Each scene shows the same named points in several views. A view is turned or mirrored, shifted and resized as a whole, has a little noise and may leave points out.
In the rows, 128 means zero.

Scene 1
View 1
z38: [112 137 104 160 149 138 118 135 143 146  91 131 128 127 149 144 114 139
 125 134 135 114 107  80 136 132 157 145 127  97 120 119 183  87]
z739: [110 154 110 133 129 116 132 134 115 135 109 123 110 136 149 148 157 150
 103 114 136 130 138 119 129 143 147 124 142 118 120 134 141 110]
z313: [121 133 109 164 132 116 106 121 131 158 106 123 120 139 147 145 132 154
 101 115 139 124 135 106 129 157 175 136 137 109  99 111 163  90]
z549: [111 125 118 132 126 117  85 108 156 161 100 107 129 130 145 144 147 146
  71 123 118 132 144 151 120 184 171 123 150 120  90 124 141 108]
z194: [127 143 130 106 158 157 120 131 151 143  97 132 171 114 152 177 107 117
 105 149 124 127 112  87 132 132 132 166 155  98 144 130 172  87]
z859: [ 79 135 121  62 137 139 103 133 187 123  84 103 131 102 141 151 180 110
  67 153  82 130 124 196 129 177 118 104 152 127 124 174 117 140]
z310: [109 164 115 111 128 116 146 140 108 124 118 125 116 133 151 161 168 146
  98 113 133 133 143 123 129 135 129 131 149 122 135 146 131 117]
z791: [135 130 125 138 151 146 104 116 151 159  98 132 166 123 152 165  99 131
 101 141 134 126 117  85 131 146 159 165 149  97 122 110 181  78]
z410: [ 92 141 112 108 129 120 109 131 152 133  96 110 115 121 143 145 168 134
  83 131 108 130 132 161 128 165 138 111 147 123 112 151 129 125]
z793: [121 140 126 115 133 127 106 118 142 148 106 117 143 127 149 163 139 137
  83 127 126 135 138 129 124 161 152 139 157 115 115 128 145 107]
z530: [ 92 148  88 173 116  97 133 138 103 135 107 120  74 145 146 124 173 170
 111  96 140 124 142 127 132 148 163 103 124 121 100 132 141 114]
z187: [120 176 141  63 145 144 162 146 113 113 120 133 159 120 157 195 147 119
 102 132 129 137 128 104 130 114  96 163 167 116 173 153 135 111]
z66: [ 79 140  93 129 139 132 121 149 154 125  80 118 101 112 142 129 159 130
 111 140 105 115 113 140 138 144 134 109 122 110 120 154 150 114]
z554: [126 157 118 138 127 113 136 128 100 140 122 129 123 144 155 161 143 156
 101 106 148 133 144 101 125 139 153 141 148 116 121 122 148 100]
z640: [102 121 114 121 130 123  74 112 178 155  86 104 132 119 142 140 151 134
  70 138 102 129 133 167 124 191 164 112 147 120  90 136 139 114]
View 2
z410: [144  77 133 148 128 108  94 149 129 140 119  92 136 110 138 135 118 157
 170 137 102 133 112 139 113 118 104 110 128 114 112 124 144 148]
z66: [163  90 135 132 137 139  91 134 136 151 122 115 142 127 116 141 106 153
 142 134 112 119  91 141 139 113  90  97 105 106 122 119 126 162]
z187: [132 191 116 140 121 133 138 124 120 148 119 119 126 126 120 113 101  81
 142 148 139 157 135 136  97 120 153 100 137 145  77 142 155 101]
z640: [136  34 148 166 134 117 112 156 135 129 127  98 138 109 163 122 149 180
 183 109  94 129 117 123 108 103  87 111 130 115 104 109 132 161]
z313: [121  78 151 113 131 122 145 145 123 122 125 139 149 138 149 143 132 150
 143  95 119  89 133  97 122  64  84  94 141 116 106 151 113 145]
z310: [128 141 124 106 116  94 120 142 117 132 111 111 139 125 130 154  92 118
 140 145 127 117 134 126 111 100 124 101 142 123 110 166 141 116]
z859: [159  74 124 186 128 118  73 147 138 151 121  73 123  97 135 111 126 164
 191 150  91 173  96 162 105 155 118 118 114 121 102  94 161 153]
z38: [143 109 147 117 144 165 149 128 133 140 129 158 150 152 125 130 129 133
 122  94 135  96 114 102 137  69  82  82 123 120 104 140 109 151]
z554: [118 130 138  97 123 109 145 140 115 127 117 133 148 138 135 153 105 118
 129 120 131  94 141 107 117  74 107  94 146 119 103 170 122 120]
z549: [118  42 150 146 125  93 122 163 124 114 120  98 142 110 171 134 143 174
 180 108  97 116 137 111  99  89  91 111 148 114 102 135 132 143]
z791: [126 108 154 143 138 169 175 131 129 133 135 155 141 153 151 104 150 123
 139  82 133 116 132  91 111  71  95  90 138 135  82 129 115 137]
z793: [124  91 142 147 125 121 137 147 125 128 122 115 138 128 151 121 136 139
 160 112 114 127 137 112 101  94 107 103 143 127  91 136 133 132]
z739: [131 109 134 107 126 104 119 142 121 129 116 116 144 130 134 153 106 137
 143 131 117 105 129 119 119  90 104  99 137 115 114 157 129 134]
z194: [135 140 142 153 138 176 164 122 134 147 134 148 134 145 134  95 139 106
 137 102 137 138 124 107 108  93 112  89 129 141  77 121 125 127]
z530: [136  81 140  79 125  81  99 150 119 126 111 115 154 126 132 184  93 163
 132 134 112  72 122 121 136  76  79  97 133  93 140 172 120 150]
View 3
z38: [153 112 131 111 112 141 143 128 143 149 159 148  94  77 129 125 127 143
  93 147 116 143 151 123 152  93 138  78  88 148 136 124 171 182]
z313: [143  97 135  95 129  88 112 138 150 129 144 147  93  71 110 113 154 159
  99 155 102 127 174 120 173 127 129  89 111 159 145 150 159 160]
z640: [127  82  77  82 151  85  84 124 100 144 121  83 113  84 101 127 162 162
 100 144  79  74 157 145 114 137  89 121 119 146 195 181 177 112]
z187: [121  89 105 164 159 111 115 149 119 209 104 109 131 170 140 178 159 151
 118 157 185 179  86  95 114 106 147  32  80  89  97 178 115 135]
z739: [138  92 127 114 148  88 119 151 134 156 109 133  99  89 117 126 148 164
 111 133 142 161 142 121 159 127 119 102 124 144 134 175 122 137]
z194: [132  94 106 137 124 139 117 124 130 181 153 122 118 134 129 161 152 144
  92 175 127 129 122 110 118  94 151  30  61 114 126 132 183 164]
z791: [137  95 122 118 116 125 110 124 144 151 171 135 107 109 122 140 157 145
  90 186 106 108 152 110 141 110 151  35  65 129 138 124 193 176]
z530: [154  99 139  95 149  80 135 156 142 132 101 150  80  46 115 103 133 169
 113 105 133 171 161 137 186 135 105 149 155 173 144 181 108 137]
z793: [128  82 105 114 144  85  93 137 129 156 129 114 112 111 110 140 169 157
 101 163 115 113 146 117 138 133 124  74 101 134 148 169 156 130]
z410: [131  86  85 105 160  90 100 140 101 164  99  91 110  97 113 134 150 165
 110 128 120 121 128 141 117 128  93 122 126 138 168 192 138 104]
z549: [126  83  99  87 151  68  81 133 122 133 121 105 107  82  99 122 170 165
 103 153  86  88 163 132 140 147 104 106 121 155 175 181 166 123]
z66: [146 104  91 106 144 136 141 136 103 171 111 105 102  74 128 133 119 154
 112 107 129 142 121 151 113  95  92 132 118 145 168 167 147 131]
z554: [137  90 140 122 143  78 112 152 152 150 119 147 100  98 116 130 158 160
 109 151 139 167 149 105 176 134 141  78 118 141 116 168 119 151]
View 4
z187: [138  87  88 164 122 123  87 147 163 127 105 105 165 177 127 116 109 162
  78 143 151 132 175 152 101 148 131  84 130 126 106 159 133 122]
z793: [159 112 101 133 121 109 134 161 111 119 148  99 134 131 134 125 122 153
 110 157 139 167 133 150 103 117 103 119 121 133 129 140 126 111]
z194: [157 111  72 146 107 122 121 141 130 131 129 111 175 133 116 119 138 137
  93 155 132 143 125 148  89 139 113  61 102 131 125 124 137 126]
z859: [140 125 185 178 106  62 133 166 153  70 142 104 151 132 173 112  95 195
  97 172 133 145 144 148  83 121  85 134 129 151 134 135 139  86]
z530: [145 107 133 115 151 131 173 143 102 130 149 134 100 144 119 146  93 134
 148 147 123 132 140 134 112 108  93 184 153  83 109 137  95 128]
z554: [155  96  85 118 143 136 136 149 106 143 138 114 119 151 114 133 113 134
 118 141 141 152 147 145 111 120 114 134 140 104 111 150 112 129]
z310: [140  92 106 137 140 128 125 151 132 131 126 114 126 167 125 130 100 151
 110 140 145 139 166 145 111 126 118 138 147 107 102 159 112 123]
z549: [164 121 125 124 123  93 156 168  91 111 168  97 117 117 144 126 120 156
 125 162 134 180 115 150 101 102  89 148 125 136 138 133 121 104]
z313: [163 113  90 110 131 127 160 149  88 135 155 116 122 124 115 136 125 126
 133 152 129 158 116 141 106 111  97 132 122 107 125 127 112 128]
z739: [147 102 110 130 137 124 145 147 116 128 138 120 125 149 124 136 106 143
 122 147 133 142 144 142 106 119 106 143 139 104 112 145 112 123]
z640: [160 132 146 135 112  81 158 166 104  95 168 101 127 111 153 122 114 165
 122 167 128 172 111 147  93 105  80 141 119 144 143 125 126  97]
View 5
z859: [141 108  50 101 162 138 145  83 177 105 133 130  75  97 115  64  89  66
  45  82 132 162  94 123 110 132 183 173  87 136 119 119  85 148]
z739: [108 124 107 103 120 111 109 103 129 102 134 166 114 127 125  85  83  92
 133 132 124 139 113 122  98 126 135 127 145 103 110 118 147 153]
z791: [114 153 130 117 179 159 137  99 111 116 129 149 153 153 115 121  93 118
 134 153 119 137 147 152  97 129 138  93 180 137 114  92  78 132]
z530: [ 99 130  93  60  97  92 121  84 120  85 132 198 104 116 136  93  72  82
 141 158 119 135  96  98  67 108 137 133 154  77 101 110 190 166]
z410: [133 118  80  95 142 127 128  80 145 102 134 159  95 100 123  67  73  76
  90 113 133 157  95 113  92 125 164 142 118 121 109 121 126 151]
z793: [131 130 112 113 158 143 122  86 126 113 132 159 128 119 122  83  74  98
 113 128 128 152 114 131  92 127 151 110 144 133 110 111 108 143]
z194: [111 144 125 142 177 153 124 116 132 119 127 128 144 158 110 110 105 117
 123 126 120 138 153 160 121 139 138 113 160 139 121 103  67 131]
z549: [141 135  95  80 159 144 144  58 122 101 133 174 118  97 126  84  61  87
  96 140 130 158  96 115  69 113 165 115 149 131 101 106 121 150]
z38: [ 90 156 112  95 153 130 139 111 122 101 125 156 136 161 119 136 108 114
 143 160 111 121 145 144  92 116 134 124 182 108 113  85 106 143]
z66: [ 96 130  69  79 136 111 144 103 157  93 125 150  90 136 121 113 106  84
  97 126 119 129 119 127 102 117 152 173 137  98 114  99 116 153]
z640: [145 134  74  73 170 149 158  56 136 100 130 163 110  97 124  91  68  81
  72 132 129 159  94 115  72 111 175 132 135 133 106  99 104 147]
z187: [105 110 128 177 141 128  75 143 149 125 136 117 121 147 112  59 101 100
 134  81 127 140 146 152 149 160 126 126 116 130 129 139  96 137]
z310: [102 113 118 128 108 105  83 118 135 105 137 158 112 129 124  64  83  92
 142 113 126 140 120 122 113 142 128 126 130 107 116 132 149 152]
View 6
z66: [ 84 161 120 125 165 134 156 162 106 131 143 113 109 126 122 121 121 159
 104 135 131 104 102 149  98 135 113 149 143 128 158 146 154 125]
z793: [133 105 127  97 166 144 128 161 109 118 125 155 119 100  94 122 143 137
 141 155 109 132 127 151 133 144 143 168 107 125 171 134 136 104]
z554: [149 119 164 120 138 163 122 167 110 117 140 147 120  89 142 138 173 136
 164 160 107 148 135 124 128 134 119 146 120 116 152 132 132 107]
z313: [130 101 168  87 147 145 141 147 105 126 134 170 119  86 129 134 138 143
 143 141 116 144  93 136 135 136 115 132 116 110 150 128 122  92]
z859: [ 64 130  52 109 212 129 154 175 101 126 126 114  91 131  52 110 130 142
  75 178 112  92 133 158  74 153 161 210 125 159 203 145 173 115]
z187: [177 164 111 176 146 165  85 199 127  96 132 105 136 137 103 117 163 125
 182 156 110 117 194 161 141 134 156 192 105 128 172 151 156 149]
z410: [ 92 126 102 110 177 142 149 169 101 127 134 129  98 112  98 125 146 144
 106 168 110 117 125 139  92 143 136 176 130 141 177 141 154 110]
z640: [ 82  92 101  68 195 127 160 148  98 132 126 158 102 102  72 119 122 145
  93 156 111 120  96 150 104 151 145 172 115 135 182 131 142  90]
z194: [169 136 131 130 153 138 101 167 124 105 118 145 144 129  92 103 106 135
 170 110 121 116 133 187 172 138 147 161  90 108 158 141 138 132]
z310: [140 140 138 143 141 168 117 187 111 114 145 121 114 103 138 140 184 133
 157 172 107 136 161 121 109 132 125 163 129 131 164 138 145 124]
z791: [165 107 155  96 147 133 112 146 118 114 119 169 143 111  97 109 104 138
 168 111 121 132 107 179 176 140 139 142  91  99 153 132 123 112]
z38: [139 140 168 113 137 133 133 150 114 126 132 151 134 113 133 117 106 150
 155 109 129 127  91 161 153 130 110 120 119 100 135 137 125 116]
z530: [ 93 130 169 108 142 160 162 163  95 137 155 135  98  81 166 153 176 153
 123 173 111 148 101  96  84 129  92 124 155 122 144 134 136 100]

Which points are out of place in each view (at most two, in the order of its rows)? Write none if all are in place.
view 1 => z310
view 2 => z554, z549
view 3 => none
view 4 => none
view 5 => z530, z410
view 6 => z859
